Points on a hilly landscape, in no order, each with its height.
From any point a ball rolls to the lowest of the 6 points nearest to it. It stops when none of these is lower. Distance is the straight distance between rows; heights are no part of it.
Baf: [-27  47  12  10 -24 -25  14   6 -25   1  29  15  46  51 -22 -17   7  -6
  25  34]  h=2.29
vigas: [ 23 -36  11 -10  55  15  -6  -5  39  -2 -66 -27 -68 -63  26  41   0   8
 -39 -42]  h=2.50
nad: [ -2 -33   4 -53  60   6   1 -14   3  37  24 -58 -47 104  59 -40  23 -11
  -4  -9]  h=4.42
kuvis: [-21   4 -61 -15 -41 -18 -21 -11 -23 -24 -10  45 -11   8 -59  51  26  30
 -27  65]  h=1.29
Sedes: [ -1   9 -60 -14 -15 -20 -29   9 -18 -35 -23  37 -19   1 -51  52  25  38
 -36  56]  h=1.52
puf: [ 50  -2  27  48 -41   4  22  39  -7  -7  -7  19  25 -47  11  12 -37  21
 -30  24]  h=3.72
vaver: [ -8   0 -13 -21  51   8 -17   6  -3 -20 -36   2 -19 -17 -21  15   1  20
 -26 -24]  h=6.84
bafu: [   3  -15  -39   12 -104  -32   44   55  -13  -50   -2   89   21  -85
  -47  -12  -17   45   -5   23]  h=4.37
zosuf: [-11  12 -52  -3 -26 -20 -23  -3 -24 -26  -7  38  -4  16 -50  38  21  26
 -24  57]  h=1.12
dat: [ -17   -4  -35    7 -100    2   46   18  -42  -20    8   71   18  -48
  -47   -6   -1   32   -3   49]  h=2.49
Momu: [ 42 -45  15 -24  56  10 -22  -1  47  37 -18 -52 -43  11  77   3  23 -27
 -20 -38]  h=2.10
meti: [  0  32  32  25 -37 -10  38  22 -14  12  34  18  56  22  -3 -19  -8  -2
  13  28]  h=3.40
Vodu: [-39  34 -36 -14  -3 -30 -17   6 -31 -11  13  26  21  55 -44   0  26  11
   1  37]  h=0.59
Zetag: [ -2  35  23   1   5  -7   9   7  -9 -16  26  -6  29   0  -4 -14 -18 -10
  20  -6]  h=3.30
pinit: [ 54  14  29  36  -6   5   8  27   2 -30 -19  -2   3 -56  16  20 -45  23
 -15  16]  h=4.57
Gibob: [ 13   8 -50   5 -23 -12 -28   1 -14 -39 -32  38 -27 -14 -42  59   6  37
 -35  51]  h=1.14
Nusa: [ 36 -14  30  12   9  33  -4 -14  32   9   8 -44  -5 -57  50 -13 -33 -37
  27 -44]  h=1.74
pidat: [ 13 -29  21   0  28   9 -23 -27  35  50  25 -52  14  25  57 -24   3 -49
  21 -52]  h=4.98
viga: [-15   7  18  -7  18   5   1 -19   5   5  31 -18  15   5   8 -24  -8 -29
  41 -40]  h=3.60
Dati: [-28  17  -4 -19  35  -9 -12  -2 -11  -7   2   3   9  16 -19  -6   7   0
   5 -22]  h=5.62
kap: [ 38  23 -11  20 -12 -12 -17  13  -9 -38 -25  14  -8 -27 -13  38 -23  29
 -29  27]  h=4.11
sot: [  3 -31  27   4  18  -2 -25 -32  35  61  41 -51  25  52  55 -39   9 -53
  35 -50]  h=5.95
Lunon: [-35 -24   4 -28  39   8  -3 -14  10  14  12 -12  -7  31  -7  -3  18 -15
   4 -43]  h=7.17
gile: [ 37 -39  19   3  45  14 -19 -14  53   5 -62 -38 -70 -74  43  38  -4  -5
 -22 -47]  h=2.40
dofa: [  7  23 -32  -1   8 -20 -26  11 -13 -30 -18  19  -1  -1 -30  28   1  24
 -25  25]  h=3.18
mavin: [ 27 -36   9 -14  65  10   2  -5  37   3 -79 -35 -92 -73  33  48   8  18
 -50 -34]  h=2.54
mov: [-39  33  18   0  10  -9  13 -13  -8   4  42   1  38  48 -18 -42   8 -28
  53 -17]  h=4.69
lar: [-47 -11  -4 -34  44  12   3  -8  -6   8   0   0 -12  33 -18  -7  26   3
 -15 -29]  h=6.43
bos: [-27 -12  13  -5  23  10  -7 -30  12  26  41 -23  15  32   8 -23  11 -39
  40 -50]  h=5.13
masep: [-44  44 -12  10 -40 -31  12   1 -30  12  24  24  49  82 -39 -24  23  -3
  32  53]  h=1.85
Mef: [-28   5 -37   5 -95   4  40  -3 -46  -1  10  56  21 -11 -51   2   5  26
   6  64]  h=1.72
Nur: [  5 -13 -31  20 -92  11  34  19 -33 -34  -9  58  -2 -67 -34  16 -16  40
 -16  40]  h=2.42
rokeg: [ -9  17  12  -8  28   2  -7  -9  -1 -14  11  -8   8  -7  -9  -1 -14 -12
  17 -30]  h=5.61
ripo: [ 55  11  15  41 -19   2   1  25  -5 -32 -29   2  -3 -53  13  26 -44  30
 -27  32]  h=1.53
Peda: [ 21 -13   1  -1  61   5 -18  -1  21 -22 -71 -17 -61 -80   8  36 -18  25
 -38 -35]  h=2.65
mena: [  8 -45  12 -17  39  13 -16 -15  37  38   9 -40 -18  15  36   6  23 -25
   2 -43]  h=4.18
vado: [-91   1 -12 -38  34   2  16  -5 -22  11  14   8  -1  87 -38 -36  39   8
   1 -12]  h=3.77
gos: [-24 -10  -7 -25  48  14  -8  -1   2  -7 -23  -4 -21  -6 -15  12   9   8
 -22 -33]  h=6.36
Dum: [ 39 -48  11 -31  61  20  -3  -2  41  17 -54 -53 -85 -22  59  34  18   2
 -36 -25]  h=2.00
rovo: [-19   9  -4  33 -83  -5  50  13 -36  36  26  55  64  17 -22 -29   9   3
  13  39]  h=3.52
Pagup: [ 18  26  30  30 -28  -5  27  27 -12  -1  22  12  41  -8   4  -3 -20   3
  -1  22]  h=3.76
vas: [ 20 -16  -9  46 -82   2  38  32 -28   7   7  54  36 -47 -14  -6 -21  21
 -22  20]  h=2.92
taba: [ 34   7  42  12  14  23  12   5  22 -15   7 -27   2 -61  33 -14 -40 -19
  22 -26]  h=2.25
pofut: [ 29  16  29  12  24   7  -2   7  11 -29 -12 -18  -3 -52  18   4 -37  -7
  11 -24]  h=4.05
ges: [ 42   9  28  15  23   9  -8   5  22 -36 -31 -20 -26 -76  23  15 -42   5
  -4 -26]  h=3.62
beg: [-55 -18   4 -24  29   2   5 -17   1  28  32  -8   2  61 -15 -30  28 -16
  19 -40]  h=4.65
sakuz: [-11 -13 -36   9 -95  12  37  15 -37 -36  -7  67  -1 -61 -44   9 -12  38
 -13  48]  h=2.64
zera: [ 31 -31  35   0  26  -1 -35 -19  45  53  23 -55  12  26  79 -25   2 -49
  18 -50]  h=4.61
Zum: [ -7  12 -30  15 -75   0  11  -4 -35  -9   5  35  14   0 -40  24  -2  19
  -9  60]  h=1.59
Bikod: [-28  27   7  24 -75  -8  50  15 -32  39  28  45  73  47 -24 -34  16  -1
  25  43]  h=4.04
Pir: [-35  11 -57 -12 -55 -25 -11 -17 -28 -13   3  47   2  24 -67  39  22  23
  -8  74]  h=1.36
gad: [-44  21 -15 -19  33 -16 -10   1 -17 -12   6  16  15  39 -35 -19  18   4
   2 -11]  h=2.97
mip: [-27  -4 -45  -3 -95   7  35   5 -48 -39  -9  69  -3 -48 -56  20  -9  42
  -5  60]  h=2.33
Vuv: [ 44  18  29  22  13   6   0  17   9 -34 -16 -10  -4 -54  18   8 -42   6
  -2  -3]  h=5.59
lir: [-39  -3 -10 -34  47  10  -9  -4  -9  -5 -13   0 -16  15 -23   4  17   9
 -21 -28]  h=7.58
mag: [ 12 -23  16 -65  79  12 -21 -13  -5  29  -6 -66 -57  89  91 -66   6 -22
  -9 -28]  h=4.31
pibiv: [ 41 -43  16   0  44  15 -16 -10  58  19 -43 -42 -62 -52  58  32   4 -17
 -18 -46]  h=2.26
Vig: [-21  36 -20 -11  16 -23 -19   7 -21 -16   3  18  16  29 -32   3  12  12
  -5  17]  h=2.23
sofaz: [-40  27 -43   0 -54 -26  -4 -11 -32   5  14  36  24  51 -55  14  21   6
   8  67]  h=1.23
Bub: [ 16 -21  11  -3  51  10 -12 -10  27 -11 -53 -16 -44 -63  13  33 -13   7
 -22 -46]  h=2.69
fod: [ 34 -43   9 -50  65  13 -13   6  28  31 -18 -66 -53  40  86 -15  25 -17
 -21 -23]  h=3.17
tov: [-24  -1 -60 -15 -68  -5  -6 -20 -29 -41 -21  61 -21 -23 -73  60   5  39
 -21  65]  h=1.48
Pesa: [ 57 -19  10  59 -58   6  23  47  -9  -6 -17  30  15 -64   7  16 -38  32
 -34  17]  h=3.58
vifa: [-68  35 -38 -24   9 -32 -13   7 -31  -3  11  31  24  87 -51 -27  42  10
   8  34]  h=1.55
sila: [-25 -47   5 -34  43   8   4 -15  14  45  37 -31 -18  86  25 -23  36 -16
   2 -27]  h=5.89
rugu: [-57  39 -22 -10   6 -33  -8   7 -25  -1  19  27  34  73 -43 -29  31   3
  16  22]  h=1.25
zap: [ -7 -12  10 -16  39  11 -11 -19  18   6  -1 -20 -12  -5   8   5   2 -19
   9 -49]  h=4.54
peke: [ 12 -22 -33  28 -98   4  39  42 -21 -32  -6  71   7 -80 -35  -7 -19  41
 -11  22]  h=2.91
kiza: [ 34   2  18  10  41   1 -19  -3  22 -34 -53 -19 -43 -83  15  24 -33  16
 -13 -31]  h=2.94
vadug: [  9 -47  12 -34  52   7  -9  -6  27  43  16 -46 -25  57  49 -16  28 -18
  -9 -31]  h=5.08
vutu: [ 38 -15  23  15  41  10 -18 -13  39 -20 -56 -28 -54 -96  31  28 -32  -2
  -9 -44]  h=2.56
genop: [-31  49  31  16 -27 -21  42  13 -19  15  42  17  63  72 -16 -49  13 -16
  57  21]  h=3.99
tomuz: [ -8  40  -2   7 -18 -21   3   6 -26  -8  17  16  28  30 -24   2   1   4
   3  36]  h=3.34
vun: [ 52 -22  36  23   7  36  -9 -15  47   9  -9 -51 -23 -78  70  -8 -38 -37
  19 -47]  h=2.38
sekid: [ 20 -15  19   3  25  20 -10 -22  29   4   3 -32  -7 -41  31   2 -22 -29
  20 -49]  h=0.75
sali: [-60  20 -10 -27  32 -10  -4  -1 -13  -3  15  12  13  50 -33 -24  25  -1
   6 -15]  h=3.84
zupi: [ 23 -34  23  -7  27   6 -29 -21  43  51  22 -55   4  20  57 -13  12 -45
  11 -52]  h=4.48
Vumig: [-27  30   1  26 -68 -12  42   7 -33  33  30  32  64  41 -24 -26  11  -1
  20  52]  h=3.38
zos: [ 42 -22  31  16  13  27 -14 -25  45  17  -8 -47 -18 -59  63   2 -27 -39
  16 -50]  h=2.21
tus: [  9  26   6  -1  25  -9 -13   4  -4 -25  -5   3   4 -16 -11   4 -20   5
  -2 -12]  h=6.47
nisu: [  9 -30  15  -5  27  14 -20 -30  31  37  18 -41   0  10  39  -9   1 -38
  20 -51]  h=3.91
Pazot: [  9 -13 -29  28 -89  11  31  25 -32 -19  -1  56   5 -54 -28  10 -19  32
 -17  41]  h=2.43
Zufe: [-34  20 -40   6 -78  -8  21 -15 -38   5  14  44  20  25 -51  12  14  17
  11  70]  h=1.39
zuz: [-14  27  38   5   3   5  28  -1   0   9  55 -14  40  18   6 -47  -5 -32
  56 -19]  h=4.06
feb: [ 17 -47  10 -21  47  17  -9 -12  38  25 -17 -34 -39  -5  32  19  13 -11
 -15 -45]  h=2.41
dubuz: [-26  37   8  -8   9 -14   2   1 -13 -11  29   5  31  34 -20 -18   3 -11
  29  -4]  h=4.79
fasin: [ 21 -32  16  -1  23  14 -22 -26  39  35   8 -45  -9 -10  47  -1  -1 -42
  16 -56]  h=2.73
Vanan: [ 31  21  17  13  29  -2 -11   7   8 -37 -26  -6 -12 -52   9  12 -35  12
  -4 -14]  h=5.48
bisa: [ 20 -14  17  -1  35  16 -14 -14  28  -9 -28 -23 -29 -48  17  14 -20 -15
   4 -47]  h=2.02
filus: [  3 -33   4 -25  49  19  -5 -11  27  15 -25 -23 -35 -14  16  26   7  -6
 -15 -46]  h=3.23
gon: [ 45  -1  38  18  20  20  -7  -4  33 -25 -30 -31 -32 -91  36   5 -43 -12
   8 -39]  h=2.52
Kebob: [-16   9 -27 -25  48   0 -17  11 -13 -21 -33  10 -19  -3 -26  13  13  26
 -28 -11]  h=5.82
Maf: [ 20  22 -26   7  16 -15 -27  10 -10 -36 -34  17 -13 -24 -22  32  -6  27
 -32  22]  h=5.11
mene: [ 22 -24  34  14   6  23 -20 -28  31  44  25 -55  15  -6  62 -21 -15 -55
  35 -53]  h=2.83
nomob: [ -5  20 -41 -14  20 -16 -25  14 -22 -33 -21  23 -11   7 -34  20  19  29
 -38  28]  h=2.53
fen: [  4 -39   6 -44  63   5  -1  -4  15  42  20 -58 -35  88  68 -42  27 -15
 -10 -18]  h=4.46
pigab: [ -1 -45  11 -38  55   1  -5  -8  25  51  30 -49 -17  88  57 -40  34 -16
  -2 -24]  h=5.01
turil: [  5  -8  14 -11  34  13 -12 -20  22   0  -1 -25  -8 -23  13   4 -10 -20
  12 -50]  h=2.78
vez: [ 31 -37  28   0  33   6 -29 -22  46  48   9 -56  -2   9  69  -5   3 -46
   8 -51]  h=3.51
kep: [ 61   0  57  33   4  13  14  33  33 -29 -14 -19 -12 -90  42  -3 -51   4
   0 -14]  h=4.58
Gapig: [-68  -1  -2 -29  35  -2   6 -14  -7  17  25   0   7  66 -33 -30  28  -7
  15 -28]  h=3.87
zefa: [ 36  -8 -12  45 -64  16  16  22 -23 -21 -17  30  -2 -48 -11  30 -28  29
 -31  43]  h=2.51
togu: [ 34 -19  31  13  10  29 -16 -26  39  37  18 -52   2 -27  68 -17 -20 -52
  28 -47]  h=2.36
votuk: [ 30 -31  12   4  53  10 -20 -11  37 -10 -69 -31 -75 -86  27  38  -7  15
 -36 -48]  h=2.48
gedip: [ 27 -32  34 -14  49 -11 -35  -7  43  54  23 -58  11  53  86 -44  19 -52
   2 -50]  h=5.75
nat: [ 11  13 -52  -5   6 -14 -31  11 -14 -37 -35  28 -23  -6 -38  46  17  38
 -42  42]  h=2.24
garo: [-63   6 -24 -37  41   2   1   4 -29  -4  -4  12  -3  55 -38 -22  34  15
 -16  -3]  h=4.56
gat: [-38  47  -7   3 -15 -34  -1   3 -27  -2  24  22  41  63 -34 -19  20  -5
  23  38]  h=1.24
digev: [-49  27 -46 -18 -22 -37 -15   0 -31  -2  11  39  20  64 -55   0  40  14
  -1  61]  h=0.97
kuv: [-13 -35   4 -39  52  21   7  -8  15  14 -17 -25 -38  11   6  18  15   3
 -28 -36]  h=0.65
puga: [  3   7   7  -7  30   2 -13  -6   7 -25 -21  -9 -11 -34   0  10 -15   1
   0 -29]  h=6.07
vigat: [ 22 -10  30   5  14  23  -4 -20  27  12  23 -37   1 -37  45 -18 -18 -38
  32 -48]  h=1.63
noki: [-34  -1 -63 -19 -57 -14 -14 -15 -29 -28 -13  57 -20  -3 -76  58  22  35
 -22  70]  h=1.58
nafo: [ 37 -13   1  51 -68   9  27  37 -16   2  -7  35  17 -51  -5  10 -30  27
 -31  21]  h=3.02
tepo: [  55  -15   42   30   16   30   -8  -10   49   -8  -28  -45  -45 -107
   58   -1  -41  -21    8  -47]  h=3.28
Mifa: [  8  -3  34   5   8  21   4 -16  18  12  34 -30  15 -17  29 -24 -19 -38
  46 -42]  h=2.12
piv: [  4  27  -9  -6  23 -16 -20   7 -14 -31 -13   8   4 -12 -19  15  -7  14
 -12   6]  h=6.42
pokem: [  7  12 -30  -9  51  -4 -28  15 -10 -35 -52  12 -25 -31 -21  23   7  41
 -41   0]  h=4.74
Bobe: [-40 -24  10  -9  26   3  -4 -30  10  37  43 -19  12  62   1 -32  26 -32
  36 -48]  h=5.21
Duput: [ -4 -18 -39  14 -98  -7  46  39 -28 -38  -4  81  15 -75 -47  -9 -11  43
  -4  34]  h=3.24
zema: [-27  21 -30 -25  34 -13 -20   9 -23 -27 -10  20   2  21 -35   5  18  19
 -26   5]  h=3.90
lifuv: [  8  30   8  19 -29 -10  10  13 -23 -10  12  14  29   7 -11   4 -13   8
  -6  35]  h=3.08
vol: [ 19 -10 -34  27 -80  19  15  10 -34 -35 -25  41 -16 -59 -28  36 -23  40
 -25  46]  h=2.03
dif: [ 17  20  31   6  16   7   4   3   9 -21  13 -13  12 -31  15 -10 -27  -8
  20 -18]  h=3.56
Veg: [ -7 -29   2 -30  55  20   0  -3  16   0 -36 -21 -42 -17  10  29   7  11
 -28 -36]  h=3.13
lin: [-11   3 -42   5 -85   6  14 -11 -38 -25  -4  50  -4 -27 -53  31  -7  30
 -10  60]  h=1.57
rol: [ 13 -46   8 -31  57  25   4  -2  31  12 -43 -37 -64  -9  32  35  18   6
 -37 -33]  h=2.14
Bodal: [ 29  17 -26   4  39 -11 -29  13  -5 -41 -58   9 -35 -44 -13  38  -7  38
 -42   7]  h=1.18
Letu: [ 30  16  44  17   3   3  22  24  11 -19  17  -5  27 -35  19 -11 -37  -8
  15  -3]  h=3.27
bofal: [-58  34 -28 -24  22 -26 -11   7 -27  -8   8  24  19  54 -42 -19  31   8
   1  16]  h=1.31
dadog: [-30  44  18  25 -50 -17  42  13 -28  28  32  25  71  64 -20 -34  12  -8
  41  42]  h=4.27
mil: [-53   6  -5 -27  38  -3  -3  -8 -11   4  14   2   6  40 -34 -19  22  -8
   7 -32]  h=4.70
Mipi: [-41  42 -27   1 -41 -29   1  -3 -27   7  17  32  36  68 -42  -6  23   4
  18  56]  h=1.45
Zonos: [  7  36  15   5   5  -8  -1   9  -9 -21  15   0  29  -2  -7  -3 -19  -2
  10   2]  h=1.21
niv: [ -2  -9 -28  28 -92   4  41  25 -36  -5  11  59  23 -45 -30  -4  -6  26
 -10  42]  h=2.47
voped: [  3   6 -13  27 -77   5  36   9 -34  12  14  45  35 -10 -21  -1  -4  13
  -6  47]  h=1.98
gitu: [ 11   6 -35  17 -59  -1  -8  -1 -24 -24 -13  33 -10 -23 -35  47 -10  28
 -25  56]  h=0.82
fuzum: [-86  31 -29 -24  17 -29  -3   3 -30   2  15  35  29 104 -57 -48  43   7
  16  21]  h=2.17
Mupup: [ 30  21  26  27 -23  -2  18  23 -15 -11   7   9  28 -19   2   4 -25  10
 -10  25]  h=4.01
tuk: [-63  45 -23  -4 -24 -38   0   2 -26  11  20  30  46 101 -53 -36  32  -1
  39  48]  h=2.34
Voni: [ 23   3 -41  15 -55   1 -11  -4 -23 -37 -27  32 -24 -35 -39  58  -8  35
 -30  53]  h=1.37
git: [-14  -6 -42  -3 -92   7  31   6 -40 -53 -19  66 -12 -63 -55  32 -12  48
 -14  57]  h=2.31
Bur: [ 31 -21  44   9  17   1 -36 -27  45  58  27 -69  26  28  92 -33  -4 -62
  15 -51]  h=5.33
puni: [ 34  11 -40  15  17 -16 -35  13  -7 -46 -48  17 -34 -35 -23  49  -1  41
 -44  32]  h=3.54
rebib: [ 41  -9  37  16  13  32   2  -6  33 -10 -10 -36 -14 -71  48  -7 -41 -26
  22 -38]  h=1.20
mose: [-50  17 -61 -24 -30 -29 -20  -6 -28  -8   4  45   5  54 -70  24  40  23
 -14  74]  h=1.15
vefuz: [ 31  20 -11  30 -38  -5   0   9 -23 -21  -4  18   6 -16 -14  27 -21  22
 -20  42]  h=3.50
pap: [-24  30 -42  -9 -20 -32 -22  -1 -25 -15   3  37  17  39 -49  17  29  18
 -12  56]  h=0.89
Bedo: [-35   9 -53 -13 -73 -10   2 -19 -35 -22  -3  56  -3  -2 -67  42  12  29
 -13  69]  h=1.54
geges: [  5  -6   3 -11  46   9 -15  -4  14 -19 -35  -6 -23 -37  -2  21  -6   2
 -17 -37]  h=4.34
Lebap: [-33 -34   1 -46  45  23  12 -10   5  18   8 -22 -31  54   3   4  27   0
 -18 -25]  h=5.49
vuso: [  62  -15   45   32    8   35    0   -3   47   -8  -27  -47  -35 -108
   66  -13  -46  -26   14  -43]  h=3.65
seka: [-59  27 -56 -17 -29 -39 -14   0 -31   4  18  42  24  80 -63  -1  49  12
   6  71]  h=1.41
zad: [-51  38 -18  11 -65 -26  24   0 -37  26  25  36  52  88 -48 -22  27  -5
  43  66]  h=2.39
bili: [ 19 -29   4 -58  66  18  -7  -3   7  28   2 -60 -58  73  71 -28  23 -12
 -10 -13]  h=3.96
Bunod: [ 57  19  20  35   5  -3 -10  19   6 -43 -36  -6 -17 -66  15  24 -45  25
 -18  12]  h=4.45
pivez: [ 35 -30  23   6  17  22 -20 -24  44  16  -8 -46 -19 -37  54   6 -17 -39
  13 -55]  h=1.76
zevob: [ -22   -4  -39   19 -100   -9   57   27  -31    4   18   80   43  -36
  -41  -32    9   26   12   34]  h=2.96
Kesud: [ 30 -48  10 -30  56  14 -10   1  40  28 -25 -49 -54   4  59  15  22 -10
 -27 -30]  h=1.32
Gepud: [ 15  29  -8  18 -32  -9   0   7 -22 -16   3  14  19   1 -15  22 -14  14
 -10  40]  h=3.61
vov: [ 40  19  -8  22  15 -11 -30  12   1 -42 -46   4 -26 -49  -4  39 -27  30
 -26  16]  h=4.21
laf: [ 27   6  18  40 -50   2  33  27 -20   5  15  26  42 -19   0  -4 -22  13
 -15  31]  h=3.49
Zisab: [-42 -40   3 -43  41  14  17 -13   5  37  28 -29 -27  90  11 -18  33  -3
   1 -23]  h=6.35
tofo: [ 46  15  33  30 -11   2  15  28   4 -25  -5   2  12 -42  17   9 -37  16
 -13  24]  h=4.68
zak: [-47  15 -26 -31  36 -12 -15   8 -24 -13  -4  15   3  33 -34 -11  22  11
 -17  -6]  h=3.31
difib: [ 55   2  32  50 -27   5  20  40   3 -19 -18   6   8 -54  17  14 -40  26
 -25  19]  h=1.44
bapum: [ 34  10 -30  28 -30  -8 -16   4 -11 -36 -31  22 -20 -28 -24  50 -20  29
 -32  45]  h=2.15
Gop: [ 18 -38  18 -41  61   2 -19   0  27  46  16 -59 -16  72  77 -51  25 -30
  -7 -33]  h=5.00
vev: [-16   2  30   8  -1  18  14 -24   7  30  57 -29  32  21  22 -51   1 -46
  69 -39]  h=4.29
mem: [ 17 -20  44  14  13   0 -28 -33  38  63  42 -64  34  46  73 -46  -2 -63
  36 -52]  h=5.60
Zus: [-27   3 -30  19 -95   1  49   8 -42  14  21  60  40  -9 -37 -19   8  14
   7  53]  h=2.20
fizi: [ 38 -37  21   2  34  10 -31 -19  55  42  -6 -53 -15  -5  72   7   2 -41
   3 -53]  h=2.74
Sobuk: [-13  36  23  24 -42 -13  36  18 -24  11  32  21  58  37 -12 -21   0  -5
  16  39]  h=3.39
dovi: [-11 -49   6 -45  50  18   5  -8  19  33   6 -39 -38  55  31   2  29  -9
 -19 -27]  h=4.86
gesu: [-76  20 -10 -24  26 -18   0  -5 -21   5  25  15  22  79 -39 -47  38  -2
  26  -8]  h=2.93
Demer: [ 57  13  38  34  13   6   4  24  19 -35 -34 -16 -18 -73  28  12 -48  17
 -11  -3]  h=4.99
Kaga: [-24  -9  23   1   7  12   3 -31   7  37  51 -28  26  35  18 -44   7 -47
  57 -44]  h=4.49
Tira: [ 34  12  32  37 -35  -1  26  34  -9  -2  16  15  38 -19   9  -1 -25   8
 -12  20]  h=3.86
bebi: [  57    0   44   26   13   19    2   17   33  -34  -29  -33  -28 -101
   44   -2  -51   -4   10  -23]  h=3.57
zokif: [ 24 -48  11 -21  50  14 -18  -7  42  35  -4 -47 -27  12  55   3  21 -20
  -9 -44]  h=2.75
Devaz: [-41  38   4  23 -64 -14  43   9 -30  35  35  33  71  75 -29 -38  20  -1
  43  54]  h=3.33
Bovi: [ -2 -21  23   6  13  13 -15 -34  21  44  41 -40  17  24  42 -28   1 -49
  43 -47]  h=5.14
mibo: [ 12 -34   5 -23  60  19   1  -7  22  -2 -64 -27 -68 -45  18  44   7  23
 -45 -32]  h=2.60
vure: [ -5  -2 -57  -1 -59  -3 -12  -8 -23 -43 -30  50 -37 -33 -60  70   2  40
 -27  60]  h=2.18
tafop: [ 11  29  42  11   1   3  22  14  -2  -9  36 -10  30 -11  17 -25 -26 -19
  34 -13]  h=3.73
nako: [ 25   9   1  39 -53   2  19  21 -25  -4   2  23  26 -20  -8  13 -20  20
 -19  38]  h=3.55
Tegal: [ 36  16   5  12  31  -4 -20   6   9 -41 -41 -10 -27 -59   2  24 -33  22
 -18 -11]  h=4.20
raz: [-31 -26   6 -18  34  10  -5 -19  12  22  24 -21  -1  32   1  -9  16 -20
  14 -44]  h=6.53
sadi: [ 35  27  10  21  -1  -6  -7  15  -7 -33 -10   2   6 -28  -2  19 -28  16
 -14  22]  h=5.92
keguz: [ -5  23  30   4   8   4  16   1   1  -4  36 -13  30   2   6 -28 -16 -24
  42 -23]  h=4.00
Mab: [-64  22  -4 -16  21 -18   5  -5 -13   6  30  11  26  70 -37 -38  24 -13
  32 -15]  h=3.01
ran: [ 29 -27  20  -2  29  19 -18 -24  42  11 -16 -36 -27 -47  40  14 -20 -26
   3 -51]  h=1.66
kes: [ -2  15   9  33 -63  -4  37  22 -29  20  25  35  52   8 -16  -8  -2   6
  -4  40]  h=2.67
Bizu: [ 47   6 -13  39 -39   1  -7  11 -14 -29 -27  11 -11 -43  -8  42 -29  32
 -33  43]  h=3.09
bas: [-69  -2  -7 -34  37   5   8  -6 -15  12  13   5  -1  65 -34 -25  32   1
   1 -27]  h=4.44
kelod: [ -6  27 -38  -4 -12 -23 -23   4 -25 -24  -4  31   6  21 -39  26  11  23
 -19  45]  h=1.22
Lali: [-28  16 -62 -21 -12 -29 -25   7 -27 -19  -4  39  -4  32 -54  29  38  26
 -23  62]  h=1.05
Vilov: [ -9 -32  13 -10  27  10 -12 -27  27  38  27 -36   6  24  25 -17  11 -40
  26 -48]  h=5.41
Tubo: [ 21 -44  17 -27  48   2 -23 -12  41  47   9 -52 -16  41  65 -15  21 -30
  -8 -42]  h=4.55
Dizut: [-32  19 -25  17 -92  -4  44   2 -43  26  20  51  52  26 -42 -19  13   9
  22  63]  h=2.28
Tav: [ 22 -48  10 -41  55  10  -5  -1  29  32  -3 -53 -38  46  59 -10  24 -11
 -16 -26]  h=3.97
goz: [ 54   7  46  32  -2   6  18  37  14 -25  -3  -6  10 -63  28  -2 -45  10
 -10   5]  h=5.10
dev: [ 16 -47   4 -45  53  23   5  -3  26  22 -23 -45 -63  27  46  15  25   1
 -28 -20]  h=2.44
sugo: [ 16 -36  29 -29  60 -10 -25  -1  34  52  22 -55  -5  76  80 -60  24 -36
  -1 -44]  h=5.46
reraz: [  7  18 -37  10 -26 -14 -21   0 -26 -26  -8  30  -3  -2 -37  40   9  27
 -26  50]  h=1.56
sal: [-29  15 -44   1 -75 -11   7 -17 -38 -11   4  46   9  10 -56  27   9  20
  -4  68]  h=1.47
Fipas: [ 57  -5  48  23   9  26   9  13  37 -22 -15 -28 -20 -95  52 -13 -49 -15
  16 -35]  h=2.84
Nim: [ 37 -40  17   1  38  14 -26 -19  52  29 -20 -44 -31 -29  54  16  -3 -30
  -7 -50]  h=2.16
peko: [ -5  28   6  27 -55  -8  25  12 -32  14  24  24  46  23 -18  -3   0   3
   7  48]  h=2.11
zele: [-43  55  20  10 -28 -18  31   5 -19   9  38  13  59  79 -25 -49  13 -11
  57  23]  h=3.21
Rugef: [  0 -39  13 -15  33   1 -16 -18  32  53  28 -44  -2  53  45 -25  24 -35
  11 -43]  h=6.49
dasiv: [-54  45   1  -4  -7 -28   8  -1 -22   6  30  18  46  86 -36 -40  22 -13
  49  16]  h=2.13
bogip: [-57  31 -44 -10 -39 -40  -7  -6 -30   9  18  40  28  80 -64  -4  41   8
  18  72]  h=1.42
Peli: [ 21  29  33  18  -4  -1   9  19  -1 -21  17  -1  28 -13   7  -4 -31   0
   6  12]  h=3.79
giva: [-48  19   4 -14  25  -9   1 -12  -6   2  34   2  21  46 -29 -35  17 -16
  31 -26]  h=3.85
lale: [ 18 -41  11 -12  38  16 -22 -17  43  30 -10 -39 -33  -9  37  15   8 -25
  -1 -48]  h=2.68
ligi: [-34  29 -25  15 -74 -13  22  -6 -35  21  21  41  42  50 -42  -9  14   4
  19  67]  h=1.73
pim: [ -11  -12  -40   17 -100  -12   53   34  -26  -22   13   87   29  -61
  -45  -25   -8   35    1   33]  h=3.44
fedo: [-22  37  39  10  -6  -7  30   7  -7   4  49  -1  48  35  -1 -44  -1 -24
  55  -4]  h=4.43
tugi: [ -8  30   0  -8  24 -14  -9   3 -12 -25   4   4  10   2 -18   2  -7   1
   3  -6]  h=5.65
tiri: [ 39   0  23  14  36   9 -12  -6  32 -33 -45 -23 -37 -81  23  20 -42   2
  -3 -33]  h=2.95
Nelez: [-27  21  15  -8  18  -6   4  -9  -1  -4  30  -8  23  19 -12 -25   4 -17
  35 -27]  h=4.93
naz: [-24  31 -23  12 -56 -14   7  -4 -32   2  15  29  28  31 -33   8   8   8
   0  61]  h=1.43
nol: [ -2   5  19  -5  23  12  -1 -15  11  -3  19 -18   8 -16  10 -10 -16 -24
  26 -43]  h=3.59
dira: [ 35 -22  26  12  31  21 -16 -20  43   1 -32 -38 -41 -77  41  16 -31 -18
   8 -52]  h=2.19
Bopeb: [ 15   4  -9  -2  54   2 -24   8   3 -35 -59   0 -35 -50  -6  27 -10  24
 -34 -23]  h=4.10
Rumog: [  51   -7   34   25   30   12  -12   -7   41  -21  -50  -35  -54 -109
   43   15  -42   -6   -1  -44]  h=2.85
pinu: [-50 -30  -2 -40  44  13  12 -12   2  22  14 -14 -22  64 -11 -12  32  -5
  -6 -30]  h=5.94
Roto: [ -9  -6 -59 -11 -45 -14 -21  -6 -19 -38 -31  48 -32 -20 -60  66  18  38
 -38  63]  h=1.84
Reda: [-13 -41   8 -26  42  10  -5 -16  24  42  24 -32 -10  47  21  -8  27 -22
   1 -38]  h=6.37
Zose: [ 47 -25  32  19   9  31 -22 -24  45  31   1 -57 -11 -40  72 -10 -25 -49
  17 -53]  h=2.37
rad: [-31  31  37   4  -7  -5  33  -3  -7  10  58  -5  52  45   1 -58   4 -29
  69 -11]  h=4.38
komeg: [-79  35 -40 -17 -11 -41  -8   3 -26   7  13  41  39 111 -58 -38  48   6
  30  51]  h=2.46

Where does a ball stop that starts at each point below?
dat => Vodu
Tegal => sekid
meti => Vodu
Peda => sekid
Zisab => Vodu
vigas => sekid
dadog => Vodu
sot => sekid
Gop => Kesud

Call two points neighbours if one is among the 6 nearest of the other. Go from one point of each pair to the other, from neighbour to neighbour, staying as low as possible. Name the highest point that can't be avoided.
Kesud / rebib => pibiv
Vodu / difib => Bizu
gitu / Bodal => puni
Kesud / kuv => rol
gitu / Vodu => Sedes
sekid / rebib => Nusa
